Each scene shows the same named points in several views. A view is turned or mirrored, and shifted as a whole, has a little noise and may leave points out.

Scene 1
View 1
niro: [ 14  10   1   8 -29   7 -17 -33   4 -10  31 -29  11 -14  20  32  50  31
 -19 -10  25]
nugo: [ -2  -2  12  10  -9   0 -19 -12   4 -12   8 -18   2 -19  10  21  19  12
  -8  -6   5]
bipa: [-15 -10  21  14   7  -6 -19   0   5 -10 -10 -12  -2 -20   5  13 -10  -2
  -5  -3  -9]
fale: [ -9  -8  20  16  -2  -1 -15  -6   4  -5 -13 -13   3 -19   5  12  -6   1
 -16  -6  -8]
tamo: [-13   0  12   4 -16  -9   1  -6  16   6  14 -20   8  -4  21  33  -6  13
  -6 -19   8]
teg: [ -5   2  13   7 -19  -5  -1  -7  11   0   4 -16   6  -9  13  27   9  13
  -8 -16   5]
fom: [-13 -11  19  14   5  -5 -23  -5   5 -11  -7 -14  -2 -21   6  13  -9   1
  -9  -2  -7]
buvi: [ -4  -1  19   5   1  -5 -24   7   2 -23   6 -10 -12 -28   1  20  29   8
  18  -5   0]
lok: [-16  -5  23  17 -14  -5   7   1   9   8 -29  -8   9  -9   5  14 -24  -1
 -23 -14 -15]
rodig: [  2  10   6   5 -34  -1   3 -18  11   2  23 -23  12  -5  22  38  30  27
 -12 -22  19]
kime: [-11  -6  18   9  -2  -6 -13   0   6  -8  -3 -13  -1 -17   8  20   0   5
  -2  -8  -4]
nefi: [ -4   1  11   7 -17  -2 -10 -15   8  -5  13 -21   6 -12  16  29  16  16
  -9 -13  10]
Mav: [ -8  -5  32  17  -8  -2  -2  20  -3  -8 -47   5  -5 -26 -17   0   2  -7
  -3  -8 -27]
fele: [ -2  -6  16  15  -2   1 -25 -10   0 -15  -3 -16   0 -23   3  12  14   6
 -13  -1  -1]
Ledud: [ -6 -21  16  24  22   4 -53 -28  -6 -22  -4 -24   2 -31   6   0  -5  -3
 -31  18  -4]
gomi: [ -5  -8  22  16   8  -2 -26   4  -4 -19 -16  -8  -8 -30  -5   6   9  -1
  -2   1 -11]
posem: [ -7  -4  22  18 -16   1   0  -3   3   1 -30  -9   9 -14   1  10  -6   1
 -25 -10 -13]
View 2
teg: [  9 -10   0  12  16  21   0   9  20  16  -8  14  10  -2   0  -7 -17  19
  -5   4  15]
Ledud: [-19   5  27   4   4 -24   8  12 -18  -5  15   1  21 -13  16 -10  -7 -23
 -18  21  -7]
niro: [  2 -38  -7  -5  -4  21   0  36   5   9  -6  20  37  13   7   2 -27  24
  -5  -8  -2]
buvi: [ 11  -5  15   1   9 -22  14  -1  16  15  -8  -1  23 -17  -8  -8 -34  21
  16   0  13]
fom: [ -2   9  17  14  18  -8   7  -3   9  11   1   3   7 -16   3  -9 -12  -2
  -7  15  10]
nefi: [  3 -16   1   7  11  15   1  15  17  17  -6  14  17   0   3   0 -22  20
  -5  -1   7]
lok: [ 11  18   7  26  27  27  -3  -6  14   5  -4  10 -10  -8  -2 -25   3  -5
 -12  25  30]
fale: [  5   8  13  15  17   5   4   2   7   5  -1   6   7 -10   2 -17  -8  -2
  -8  16  17]
bipa: [  1  12  18  16  19  -7   8  -6  11  12   1   2   5 -16   1 -12 -11  -1
  -6  15  14]
nugo: [  4 -12   7   4   8   2   5  13  10  10  -4   9  20  -4   1  -6 -22  13
  -2   3   7]
Mav: [ 27  24  16  15  21  -5   6 -13   6  -6 -11  -4   0 -19 -20 -44  -8  -4
  13  24  41]
gomi: [  8  10  20   6  12 -21  10  -3   4   3  -2  -3  14 -20  -6 -22 -17  -1
   6  15  15]
kime: [  5   3  12  14  18   1   6  -2  17  15  -4   5   8 -12  -1 -10 -16  10
  -3  10  14]
fele: [  2  -8  11   3   5  -2   5  14   1   3   0   6  22  -5   3 -12 -18   5
  -3   8   6]
posem: [ 14  10   7  17  20  19  -1   1   7  -2  -5  10   1  -6  -4 -28  -2  -5
  -7  21  27]
tamo: [  3  -8   0  17  22  27   0   3  30  28  -5  15   4  -1   5   4 -15  22
 -13   2  12]
View 3
rodig: [-20  19 -26  -3  -8   6   1  11 -32   6  12 -18  -4 -21 -18   4  15 -30
   7  17  34]
nugo: [ -9   8  -6   7  -8   1   5   8  -7  -4   1  -9  -2   0   3   6   7 -16
  -8   1  24]
bipa: [  6 -10  11  13  -4  -6  10  -4  -2  -9 -14  -2   4  16   6  19   2 -22
 -13 -15  19]
posem: [ 11   4  -3  18   3 -25  -3  -9 -25   2 -22   5   1   3   1  18  -1 -29
  -5 -23  15]
Mav: [  9 -14   6  21   1 -27 -19  -9 -15 -11 -32   7   2   5  10  16 -23 -26
 -34 -35   0]
fele: [-5 12 -6 12 -6 -5  8  7 -2 -4 -1 -5 -1  5 10  5  7 -5 -7 -4 19]
kime: [ -2  -8   4   9  -7  -2   6  -2  -9  -7  -9  -7   2   5   1  17   3 -26
 -12  -8  22]
tamo: [ -5  -3  -4   0  -5   5  10  -1 -25   2  -1 -12   3  -3 -17  21  14 -43
   3   4  34]
niro: [-21  34 -29   2 -10   2   7  19 -16   6  19 -16  -9 -16  -4  -6  19  -6
   9  18  31]
buvi: [-19  -9   2   6 -12   9  -3  12   7 -17   1 -12   0  -1   8   5  -7 -13
 -33  -2  17]
lok: [ 17  -6   3  16   4 -22   1 -15 -31   4 -27   5   5   8  -8  28   1 -42
  -2 -25  19]
Ledud: [ 12  13  11  25  -4 -11  29   2  19  -5  -7   5  -1  32  29   8  15  14
   3 -13  17]
fom: [  5  -8   9  14  -4  -4  12  -3  -1  -8 -12  -1   3  16   8  18   4 -19
 -11 -13  20]
nefi: [-13   8 -11   3  -8   4   7   7 -16   0   4 -13  -1  -6  -6   9  12 -24
   0   6  28]
teg: [ -7   4 -10   3  -6  -2   2   3 -24   1  -1 -12   0  -6 -10  13   8 -33
  -3  -1  26]
View 4
teg: [ 30  -5   2  -2   5   7   5 -10   8   6   1  14  -7  -3  -9  -4  -1 -13
 -12   8  -6]
Mav: [  1  47 -15   5   4  26  -1  -3  10  24   1  10 -30  -8 -30 -13 -19   9
 -23   4  26]
bipa: [ 22  35 -17   5   4  17  -4  -9  10   9  -2  14 -14 -11 -14   0  -9  -5
 -21 -16  -5]
buvi: [  9  14 -13  19  -4   5  16 -17  20   0  12  26 -21 -19   9 -16   1 -14
 -25 -18   7]
posem: [ 24  27  -4  -7   9  16  -3  -1   3  20  -4   8 -17   0 -27  -1 -14   5
 -16  12   9]
rodig: [ 41 -33  16  -7   2 -10  14 -10   5   0   4  18  -1   2   8  -4   9 -21
  -9  17  -7]
Ledud: [ 46  60 -18  -2   4  -5  -2   9  -2   1  -5  15 -13 -17  16  15  -7  13
 -41 -32   0]
tamo: [ 39 -11   1  -5   9   7  -2 -13   4   3  -4  13   1   1  -9   5   1 -21
  -7   6 -22]
fele: [ 34  20  -4   0   0  -4   9   0   4   4   3  18 -14 -11  10   0  -2   1
 -28  -8   5]
gomi: [ 14  40 -17  11   1  11   6  -6  12   9   4  19 -24 -16  -3  -7 -10   1
 -28 -17  12]
fom: [ 26  35 -17   5   4  12  -3  -8   9   6  -2  15 -13 -11  -8   3  -8  -4
 -22 -17  -5]
lok: [ 23  29  -8  -9  12  26 -11  -5   3  20  -8   5 -12   2 -39   3 -16   0
 -10  12  -3]
niro: [ 50 -21  18  -7   0 -24  21   1   1  -3   7  20  -6  -4  28  -2  13  -9
 -23   7   1]
fale: [ 28  30 -11  -2   6  12  -2  -4   5  11  -3  11 -13  -6 -15   2  -9  -1
 -21  -4   0]

Which points are out of place in each view (at most two, in the order of its rows)? Write none if all are in place.
view 1 | niro, fele
view 2 | none
view 3 | none
view 4 | Mav, tamo
